Each scene shows the same named points in several views. A view is turned or mirrored, shifted and resized as a whole, has a little noise and may leave points out.
(in the rows, 128 means zero)

Scene 1
View 1
mirak: [157 178 131  95 111 139 113 128 123 130 109 127 155 150 124 177 134 110
 135 143 169 130 165 135 128 144 168 135  84 113]
dedi: [147 241 124 113 130 163 134 196  82 145  87 136 155 104 101 147 112 104
 112 145 121  95 169 142  83 132 156 136 138  99]
pava: [136 172 118 105 121 134 131 122 143 119 102 145 150 142 129 175 140 140
 120 145 164 116 153 128 136 149 149 125  98 119]
Nagu: [126 145 106 108 117 121 134  93 170 103 102 153 149 158 147 182 146 164
 120 150 177 124 142 118 162 157 144 120  90 133]
bire: [136 204  59 103 121 135 111 137 118 115  70 155 139 147 149 158  94 135
 126 143 134 116 178 111 139 163 154 150  92 123]
Geziv: [117 186  80 116 132 129 142 128 147 105  77 165 139 133 140 161 122 165
 104 148 141 102 149 114 143 158 133 127 115 126]
mis: [146 127 141  95 102 121 120  81 170 114 126 128 157 174 138 199 164 139
 138 144 204 141 144 128 160 151 163 118  67 127]
vige: [136 164 153 111 121 137 143 125 147 122 115 136 160 133 118 176 158 141
 116 151 171 115 135 139 126 136 149 113 111 117]
Zafut: [157 193  53  81 102 130  80 119 106 120  76 135 143 177 159 168  85 106
 154 137 152 137 202 108 154 172 182 165  49 125]
Zime: [ 96 102  97 123 127 101 158  51 227  76 102 174 137 166 163 194 171 222
 104 156 188 115 110 104 191 166 115  99  98 150]
Pavo: [132 138 161 111 118 131 150 101 171 115 126 138 159 144 120 190 179 156
 116 150 192 118 125 136 137 139 144 101 106 123]
gugof: [122  80 178 109 110 109 153  46 224  96 148 139 158 174 131 214 214 186
 123 153 227 136 105 133 177 145 137  86  82 139]
gataz: [111 223  52 124 140 137 145 156 124 108  55 177 134 117 140 144  95 165
  92 149 111  86 160 110 129 161 127 137 137 121]
nus: [118 158 157 125 133 134 168 121 171 112 119 151 154 123 112 178 172 170
  98 153 168 101 117 138 129 136 127  96 134 119]
terom: [137 198 134 113 129 148 144 153 123 128  99 142 155 118 111 164 136 131
 109 148 151 102 148 140 110 136 146 123 125 110]
fak: [130 165 133 113 124 133 142 118 153 115 108 145 152 141 126 176 152 149
 116 149 168 113 141 129 135 143 145 117 107 122]
venu: [131 192  71 107 122 133 122 128 130 114  76 154 140 146 144 164 108 145
 120 143 141 113 169 110 144 161 148 140  99 124]
Nipi: [136 162 151 110 119 135 139 120 153 118 117 138 158 139 118 178 159 142
 119 147 176 116 137 137 130 140 146 115 105 118]
fiv: [127 175 126 117 130 135 150 132 146 118 102 148 151 131 120 171 150 152
 110 151 158 108 138 130 128 143 139 116 120 118]
nug: [115 194  67 116 133 129 140 132 139 106  69 168 136 134 147 158 113 165
 105 150 136 101 156 111 143 159 134 136 118 128]
nor: [122 116 108 104 113 110 130  66 195  95 111 151 144 175 156 195 161 174
 127 151 192 132 135 114 179 164 141 113  73 140]
View 2
Pavo: [131 142 104 145 108 148 135 125 109 115  88 150 134 160 109 145  79  94
 116 147 133 133 147 153 143  85 128 117 151 122]
vige: [130 128 105 144 124 161 126 113 116 125  88 146 135 139  97 140 100 101
 111 162 145 137 139 159 133  89 117 124 122 119]
nug: [184 141 131 107 122 172 106 102 121 162  96 107 108 115  65 117 172 125
  68 157 111 150 122 135 105  93 129 154 126 137]
mirak: [117  97  81 127 110 161 136 103 146 136  83 141 134 114  85 146 157  94
  89 169 163 179 130 149 115  74 103 144  77 114]
nus: [156 152 130 149 138 165 116 119  95 125  96 142 130 149  99 132  73 113
 117 163 125 114 146 161 138 106 128 116 152 127]
Geziv: [188 150 134 105 119 165 108 106 119 155  96 106 105 124  72 120 168 123
  70 152 106 145 128 126 110  88 134 152 139 137]
gugof: [125 168  91 141  60 104 157 159 103  90  82 154 134 218 138 151  50  70
 125 107 123 131 159 138 172  65 154 106 213 128]
terom: [146 121 113 141 148 180 113  97 119 143  93 138 133 106  77 136 119 119
 104 184 147 138 130 166 119 101 107 135  92 115]
mis: [112 130  78 127  70 123 153 135 135 110  78 145 133 173 115 153 117  72
 100 131 144 166 145 136 144  61 131 130 149 119]
dedi: [140  91 118 145 180 211  99  73 128 158  98 139 135  62  55 134 147 133
  96 215 162 148 120 177  97 112  86 142  39 108]
pava: [128 120  97 130 110 159 130 113 128 131  86 140 131 132  92 144 129  96
  98 160 149 158 134 151 126  83 115 136 111 116]
fiv: [154 138 119 133 128 168 115 108 111 138  92 132 126 130  87 134 117 114
  99 162 131 138 133 152 124  96 122 131 127 127]
Nagu: [150 147 105 118  89 141 132 124 121 130  87 125 119 159  97 137 136  97
  86 132 120 150 138 131 131  74 138 138 155 133]
bire: [163 118 107 100 109 167 115  99 144 161  90 108 112 103  66 127 203 118
  57 160 129 175 119 129  98  78 119 163  95 127]
venu: [162 126 110 107 113 166 114 102 134 154  90 111 116 114  70 126 181 117
  68 157 126 168 124 133 103  83 120 155 108 130]
Zime: [187 193 127 110  67 117 131 150  98 126  90 111 104 203 111 127 111  94
  84 103  83 127 144 115 148  71 172 132 232 149]
Zafut: [128  90  71  91  76 148 140 103 171 154  78 113 115 107  73 138 232  91
  49 149 148 214 119 117  96  54 111 174  78 122]
nor: [148 158  98 108  63 119 144 143 120 122  82 126 117 185 109 139 129  83
  87 113 111 154 143 122 143  63 151 137 187 135]
View 3
Nipi: [133 139 135 147 132 127 112 133 148 126 135 132 108 104 132 115 130 155
 115 138 127 108 117 119 120 148 124 141 124 131]
gugof: [146 137 126 204 150 133  81 141 164  96 137 121 129  89 162  89 119 122
  63 118 137 106 112 143 131 141 119 108 116 137]
Nagu: [127 153 128 153 126 121 106 143 134 122 114 130 133 111 146 106 141 149
 104 146 141 118 114 123 116 145 123 122 112 138]
Pavo: [137 138 133 162 138 127 106 136 156 115 140 128 111  98 138 107 126 148
 100 131 131 108 115 126 122 148 123 134 123 128]
mirak: [138 138 143 130 124 132 105 131 123 151 109 142 123 107 129 137 132 166
 142 152 110 113 120 101 115 147 128 153 127 146]
pava: [135 141 137 142 127 127 110 133 136 135 123 135 118 105 132 123 133 161
 123 145 123 112 118 112 118 147 125 144 124 136]
venu: [120 157 134 119 112 115 123 142 115 143 104 138 132 122 133 120 151 167
 136 161 140 123 116 106 109 149 123 134 113 135]
dedi: [121 141 145  88 113 119 147 123 136 153 138 144  88 113  98 141 142 192
 166 154 121 112 118  96 109 156 126 176 133 118]
nor: [132 153 124 175 131 126  92 148 135 115 110 125 145 108 159  98 137 136
  88 141 144 117 113 130 121 141 120 109 109 142]
Zafut: [133 152 139 124 112 129  97 141  91 166  69 144 153 119 143 141 146 166
 149 170 116 126 122  90 109 145 130 137 115 161]
fak: [128 146 133 143 127 122 117 137 143 126 129 132 114 107 132 114 134 159
 116 142 134 112 116 117 117 149 122 138 120 129]
gataz: [ 99 172 129  95 103 102 153 145 123 134 119 134 120 131 118 111 166 180
 141 165 159 129 112 110 103 156 119 136 110 116]
terom: [127 141 140 122 122 121 133 129 145 135 139 136 100 109 115 125 137 170
 135 145 129 111 117 111 114 149 123 153 127 122]
mis: [142 141 132 173 136 134  84 140 132 128 107 132 141 102 156 112 127 140
 100 141 124 113 117 120 122 141 126 122 118 150]
nus: [126 145 131 146 135 118 127 135 163 110 154 126 100 104 128 101 134 156
 104 132 144 107 112 129 118 150 119 138 122 114]
fiv: [123 147 132 134 125 116 125 137 144 123 134 132 109 110 126 113 140 162
 119 143 138 114 113 120 115 150 121 140 120 122]
vige: [132 139 136 144 133 126 115 131 149 126 139 132 105 102 129 116 130 159
 116 136 127 109 115 118 117 148 123 144 126 128]
nug: [109 166 128 115 111 109 134 144 124 131 113 134 128 125 130 111 158 167
 128 161 153 125 113 113 109 152 120 129 109 124]
Zime: [119 166 114 178 130 113 105 155 145  95 119 118 145 113 162  74 146 129
  68 140 169 122 108 145 120 143 114  92  99 129]
Geziv: [113 162 130 123 115 112 130 143 128 128 119 133 124 121 131 109 153 166
 125 156 151 122 113 117 109 149 121 130 110 125]
View 4
dedi: [212  98 112 143 165 100 112 122 120  70  87  89  77 100  61 105 154  68
  58 107 115 150  96 133 111 129  97  69 164 122]
Zime: [104 191  89 130 100 174 163 136  53 172  83 150 153 131 139 119  90 159
 104 127 126 108 211  55 186 155 153 124  99 140]
Nipi: [153 158 102 117 124 140 124 121 112 120  87 124 103  98 125 102 129 110
  92 125 127 135 129  99 139 113 133 114 126 128]
fiv: [159 146  98 132 132 133 132 129  95 115  85 118 105 111 107 108 126 109
  83 122 121 134 142 100 144 136 126 100 134 127]
Pavo: [135 174  99 107 109 147 126 120 109 133  78 128 105 103 146  97 122 116
  98 136 125 134 137  90 149 111 140 126 114 128]
mirak: [188 139 130 136 155 142 108 107 128 107 126 124 123  85  84 111 145  97
 101  95 137 136 116  97 139 101 126 113 154 127]
bire: [193 122 126 166 169 140 128 119  90 108 126 126 148 106  47 130 132 108
  88  80 131 123 152  94 150 144 113  90 166 131]
fak: [156 150 103 130 129 140 127 123 101 123  89 124 110 107 114 106 126 110
  89 119 125 132 140  94 147 126 132 108 130 129]
pava: [166 151 114 127 137 142 119 116 114 114 105 124 117  95 107 107 134 104
  95 113 132 134 128  94 144 112 130 113 138 126]
venu: [182 129 119 158 158 141 130 122  87 113 114 128 142 110  63 122 130 111
  85  89 128 125 157  91 152 145 117  91 157 133]
terom: [178 132 103 133 143 124 121 126 108  98  81 106  89 105  97 105 137  93
  72 120 117 139 120 111 131 128 115  89 141 125]
nus: [136 160  84 114 110 133 142 134  92 124  60 117  86 117 138  99 118 115
  77 144 115 136 143 100 141 137 128 103 114 127]
mis: [141 181 121 117 123 170 116 108 121 144 118 145 139  88 135 106 124 124
 120 111 141 126 141  73 160  93 151 143 123 131]
vige: [155 154 102 120 123 137 122 121 109 116  84 120  98  99 123  99 131 105
  89 127 123 137 126  99 139 115 131 111 128 126]
gataz: [189 106 102 173 161 118 150 141  57 101  90 109 123 133  47 126 124 107
  58  96 111 127 168 105 143 180 100  60 159 131]
nor: [124 185 111 129 118 173 139 119  88 157 107 150 156 110 129 113 107 143
 115 112 138 114 177  63 176 125 152 135 114 136]
Zafut: [202 132 156 168 183 160 107 101 114 113 167 141 176  85  46 133 142 106
 114  58 150 119 144  79 158 112 122 112 176 132]
gugof: [ 94 216  97  90  83 179 135 119 102 167  84 153 127 104 189  92 101 147
 124 147 134 121 160  62 171 101 168 158  85 134]
Nagu: [147 163 110 134 128 157 133 124  88 137 103 137 139 110 111 113 115 128
 101 113 129 121 165  79 163 131 138 118 128 134]
nug: [173 127 107 161 152 134 144 134  71 114  99 120 133 124  66 125 120 117
  75  98 120 122 169  93 151 160 115  82 150 132]
View 5
Nipi: [136 158 157 134 131 129 139 145 123 117 103 110 111 141 132  88 143 118
 121 129 149 145 115 145 145  91 144 123 127 101]
bire: [109 157 183  84 150 110 121 154 108 113 170 150 111  76 132 132 113 136
 145 158 148 187 106 159 114  99 118 179 134 103]
vige: [135 159 157 133 128 129 138 147 122 117 103 116 111 145 137  93 143 118
 122 124 154 145 112 148 148  90 145 125 125  98]
dedi: [112 193 193 114 118 123  94 161  68 108 130 161 109 149 167 166 150 145
 151 103 167 189  63 194 142  66 130 162 140  56]
Zafut: [ 94 159 197  69 159  98 101 151  99  77 195 124 125  55 112 117 124 138
 157 138 109 177 120 158 103 134 112 172 121 141]
venu: [120 153 177  95 149 115 131 153 117 121 156 145 113  85 130 120 115 131
 138 159 150 177 110 153 119  94 122 165 136 100]
mirak: [112 171 186 107 138 117 106 148  99  89 145 116 122 115 130 111 148 131
 145 110 124 160 105 161 129 114 130 143 116 118]
gugof: [170 118 117 162 136 139 196 131 185 138  64  64 112 141 103   4 135  86
  88 159 147  94 167  94 155 107 159  81 114 142]
Pavo: [146 147 144 145 128 132 155 140 139 123  90  98 115 146 127  66 139 111
 114 134 150 131 128 131 152  92 152 109 121 110]
fiv: [135 157 160 127 133 129 145 149 125 132 112 131 109 131 139 102 127 120
 122 144 163 158 109 149 142  80 140 137 132  90]
nor: [146 124 138 127 153 123 177 136 169 126 114  86 114  97 102  37 115 100
 109 172 138 126 156 107 131 118 144 120 118 144]
Geziv: [131 147 164 109 143 124 149 152 128 142 137 149 103  97 134 114 109 124
 128 172 169 177 110 147 127  77 126 162 139  89]
Nagu: [135 137 151 115 148 124 156 143 147 129 125 113 113  98 117  76 119 113
 118 164 147 147 134 127 132 102 137 135 127 121]
terom: [127 171 170 127 126 126 125 154 103 119 113 140 110 145 150 124 140 128
 133 123 161 167  93 165 142  74 138 142 134  76]
mis: [132 143 156 124 145 119 145 137 140 103 118  80 119 112 108  52 138 110
 121 135 123 122 144 125 135 126 142 112 112 146]
pava: [124 159 170 122 134 121 131 146 114 106 124 117 115 126 130  95 139 124
 131 126 139 151 115 149 135 100 139 132 124 108]
gataz: [125 156 174  94 145 122 142 159 114 147 147 181  99  92 148 150  98 134
 133 180 187 205  92 164 124  61 118 186 152  64]
Zime: [158 105 122 126 157 132 207 137 193 162 105 108 103  85  99  37  93  93
  93 214 167 137 161  95 132  92 143 126 131 126]
fak: [134 152 160 126 136 127 143 148 126 123 112 121 110 129 132  91 132 118
 122 139 155 150 114 144 141  88 139 133 127 100]
nug: [124 147 168  99 145 119 148 154 125 140 148 157 103  90 135 124 104 128
 132 176 170 185 108 149 125  79 122 171 144  87]

Which points are out of place in each view (at most two, in the order of its rows)? Write - if all are in place.
view 1: mirak, pava
view 2: Geziv
view 3: mis
view 4: -
view 5: gugof, nor

Scene 2
View 1
volu: [146 129 156 102 133 126 107 135 115 124 123 139 119 121 152 122 142 119
 116 159 120 169 117 140 137 146 120 127 107 119]
Nuta: [ 95 174 142  91 141 139 106 131 112 172 137 137 143 128  99 106 107 110
 122 128 125 135  93 158 144 105  94 118 113 100]
toz: [137 159 125  60 117 135 105 152  93 110  73  98 106 123 147 113 135 121
 169 119 131 168  79 168 114 119 118 143 122 122]
Zurip: [123 158 133  80 133 136 109 140 108 138 118 128 126 126 128 114 127 112
 138 131 131 147  89 156 134 127 101 126 113 112]
Gital: [109 157 131 113 167 139 121 125 139 178 211 187 158 125  96 122 127  89
  87 156 150  95  89 136 171 168  57  76 109 104]
nilof: [140 130 164 100 124 125 102 134 108 125 106 128 116 123 154 114 136 127
 120 156 110 182 125 146 131 125 135 141 104 119]
Dupo: [114 177 112  69 136 142 111 146 108 147 121 123 131 125 110 113 120 103
 151 115 145 127  64 164 133 127  84 116 120 111]
lil: [138 172  93  46 123 144 112 162  96 111  86  98 109 122 137 118 137 106
 183 102 156 139  46 173 114 137  91 126 127 124]
kip: [123 159 129  85 141 137 112 140 116 145 137 141 130 123 122 119 129 106
 128 136 141 132  86 152 142 144  89 112 113 113]
biru: [143 145 124  84 140 134 114 141 115 128 137 140 122 123 136 124 141 104
 131 143 147 139  82 149 140 160  90 110 114 121]
sini: [149 135 139  89 128 132 110 142 112 113 117 131 115 122 156 121 147 116
 133 148 132 162 101 147 132 152 112 124 110 122]
fom: [ 88 189 129  76 139 143 106 138 108 172 128 128 141 127  92 104 102 106
 140 114 134 127  74 166 140 100  85 119 118 101]
kegik: [156 145 113  73 133 138 116 150 112 111 124 130 113 122 149 126 152 103
 147 135 154 141  73 153 132 171  91 113 117 126]
mas: [114 166 131  81 137 137 110 138 111 149 127 131 130 126 117 113 123 109
 134 131 134 139  85 157 140 127  93 117 116 110]
View 2
kip: [107 121 136 174 105 114 121 140 117 123 125 110 141 156 150 101 108 134
 131 143 109 135 151 146 156 152  87 119 174 149]
lil: [108  83 151 188 106 117 132 170 144 147 105 170 111 131 158  76 101 112
 118 170 119 134 158 167 177 186 119 152 171 183]
fom: [122 104 151 188 108 113 147 126 116 108 152 118 114 148 140  96 111 165
 143 138 125 136 127 167 143 160  95 145 173 137]
Gital: [120 150 126 147 107 105 115 113  84  94 146  66 168 198 126  94 104 171
 120  98  83 129 146 152 168 116  44  77 172 137]
volu: [ 85 136 115 177 105 119 101 146 127 136 104  89 152 137 172 132 115  98
 142 161 111 139 164 106 133 150  99 120 183 148]
mas: [106 121 136 179 105 114 124 135 118 121 130 104 135 149 152 106 110 135
 138 146 113 135 143 142 147 153  90 127 175 144]
nilof: [ 84 133 118 184 105 121 106 140 129 133 112  87 146 128 176 143 118 100
 154 166 119 141 157 105 117 153 108 132 183 139]
Dupo: [115 102 149 181 107 112 138 143 122 125 130 134 121 147 148  87 105 143
 129 146 116 136 143 164 161 166  98 137 170 157]
kegik: [ 97 116 129 170 105 116 110 161 132 142  96 131 147 149 161  92 104 102
 116 156 102 134 173 141 174 161  97 114 173 175]
Nuta: [115 119 142 186 106 113 138 120 112 109 149  98 125 150 146 111 113 160
 150 138 123 141 127 151 132 153  92 138 175 129]
biru: [100 124 130 170 105 114 110 149 122 132 109 114 148 153 155  99 106 115
 121 146 104 134 163 138 165 152  87 112 175 162]
Zurip: [102 113 137 184 106 116 125 141 126 129 123 113 130 139 158 111 110 127
 140 154 119 137 148 140 144 162 101 137 174 151]
toz: [ 95  95 142 202 105 120 128 162 151 150 105 145 112 110 174 112 114  96
 143 187 135 141 152 137 138 187 131 164 179 162]
View 3
lil: [145 128 151 136  84  80 102  91 132 111 132  90 125 111 148 134 116 154
  92 163 112 137  72 134 150 102 122 109 102 177]
Nuta: [131 129 141 156  48  91 149 143 134 116 160  81 130  95 126 111 139 140
 111 124 102  93  90 140 103 131 107 114 149 172]
fom: [133 134 142 152  52  83 138 124 137 113 150  76 129  91 138 116 132 142
 102 134 104  98  80 140 121 132 105 116 136 180]
sini: [140 110 152 143  80  96 120 143 122 125 155 109 120 132 112 127 134 160
 109 139 114 139 105 136 104  85 132  94 119 148]
volu: [143 111 154 146  78 100 128 153 123 126 160 109 123 129 109 124 135 152
 117 128 111 128 109 136  96  91 130  97 132 147]
Gital: [ 88 127  98 160  16  66 171 176 127 113 157  54 123 124 109  81 170 170
 102 129 121  97 121 154  65 123 103  85 113 171]
mas: [130 123 141 150  57  88 137 141 129 117 155  87 126 111 123 116 139 149
 108 131 109 112  97 141 104 113 116 105 131 164]
Dupo: [132 131 139 146  58  80 129 118 133 111 143  78 126 103 137 118 130 150
  99 144 109 113  83 140 124 119 111 108 121 178]
kip: [128 124 134 149  57  83 135 140 127 116 152  85 124 117 123 113 140 157
 105 139 115 117  97 142 103 108 119 100 121 166]
Zurip: [140 121 149 147  68  91 129 135 130 119 154  93 125 112 125 122 132 149
 108 135 108 119  93 138 112 108 119 106 131 162]
biru: [127 118 134 144  64  83 129 141 125 118 150  89 122 128 117 116 140 164
 103 145 118 130 103 142 102  97 124  91 109 161]
nilof: [156 108 167 148  87 111 125 155 124 132 166 121 126 126 104 130 130 145
 122 122 107 129 106 132  97  90 133 102 147 139]
toz: [165 119 173 140  98 103 103 109 131 122 150 113 127 109 134 144 110 140
 109 142 103 135  76 128 141  99 129 115 134 158]
View 4
Nuta: [114 147  85 123 152 128 107 122  97 126 152 155 108 118  69 109 116 124
 135 128 121 122 124 132 139 132 150 160 166 134]
Gital: [118 136  95 133 132 139  72 130 129 134 139 161 149 103  47 148 116 135
 152 104 131 132  97 138 116 105 136 171 198 110]
fom: [111 155  73 112 148 137 110 123  97 132 145 160 106 114  71  95 116 129
 137 133 119 132 126 125 142 136 156 160 157 135]
kip: [121 149 104 122 145 138 104 123 120 123 141 149 114  98  89 116 121 134
 138 117 133 131 117 121 133 133 139 156 157 127]
lil: [120 170  98  99 136 155 126 122 127 123 130 148  94  80 120  74 129 141
 134 123 140 151 132  97 142 158 146 144 119 131]
kegik: [128 153 121 119 139 146 109 122 139 118 133 142 111  79 115 112 128 141
 137 109 147 138 117 106 131 141 131 147 140 123]
Zurip: [121 151 105 121 151 133 115 122 114 121 147 145 103 100  97 109 123 131
 132 122 130 125 125 118 138 139 138 152 147 131]
sini: [131 145 131 129 154 128 116 120 127 111 146 135 103  91 118 122 127 132
 128 112 139 121 120 113 133 141 125 146 143 127]
volu: [130 138 135 137 161 118 113 119 122 109 152 133 103  99 113 133 126 125
 126 113 136 110 119 121 135 136 124 147 151 130]
nilof: [130 137 134 137 167 111 122 117 110 106 158 130  93 105 118 126 125 121
 120 122 131 104 125 120 140 142 126 145 143 137]
mas: [120 148 101 123 149 132 107 123 113 124 145 147 109 104  87 114 121 130
 135 122 129 127 120 123 135 133 142 155 158 129]
View 5
mas: [125 103 135 102 147 110  97 133 149 131 145 124 139 149 153 127 146  79
 123 138 112 131 137 134  97 110 120 121 131 147]
Dupo: [124 107 156 110 141 103  89 139 150 118 141 132 146 155 174 135 144  83
 121 137 112 131 140 130  92 122 113 118 137 145]
sini: [107 134 114 103 137 123  98 129 140 148 146 130 136 140 134 118 144  80
 110 115 102 116 134 143 110 114 119 115 143 125]
biru: [116 121 143 104 148 121  95 140 148 136 139 133 134 144 145 119 166  80
 120 124 109 122 136 134  98 112 115 121 141 138]
Nuta: [135  85 134  98 150 101  99 127 150 127 147 115 141 155 159 134 135  77
 130 152 114 139 140 133  93 108 124 121 124 158]
kip: [124 109 143 104 151 113  96 136 150 133 140 126 138 149 152 124 156  78
 123 134 112 128 137 132  95 109 117 121 136 145]
volu: [113 122 107  98 145 124 103 126 141 152 149 122 133 139 126 116 148  78
 114 122 105 120 133 144 109 105 123 119 136 133]
Zurip: [120 112 132 104 140 110  95 131 146 132 146 127 142 147 156 129 138  79
 118 132 108 126 138 137 100 115 118 118 135 140]
toz: [108 136 119 111 114 102  90 126 139 129 150 132 153 147 165 137 108  87
 105 119  98 121 139 145 110 134 112 107 143 120]
lil: [107 138 159 117 121 102  80 144 147 113 136 147 153 152 184 136 133  91
 110 117 104 119 137 134  99 141 103 112 149 123]
nilof: [112 122  96  98 137 118 105 118 137 151 153 118 136 139 129 125 128  79
 111 124 102 122 135 146 114 110 126 114 135 130]
fom: [134  87 148 104 145  95  92 132 152 116 144 122 147 159 176 140 130  80
 129 153 115 141 140 130  89 116 118 120 127 157]
Gital: [142  76 163  92 187 125 103 143 160 137 135 119 121 150 135 110 202  69
 142 150 125 137 138 120  80  83 125 136 126 173]
kegik: [109 134 148 109 140 121  91 144 146 133 137 140 137 144 151 117 165  82
 114 114 106 116 136 135 100 119 110 119 147 128]

Which points are out of place in each view (at most two, in the order of its rows)? Write - if all are in place.
view 1: toz, mas
view 2: nilof
view 3: fom, volu
view 4: -
view 5: sini
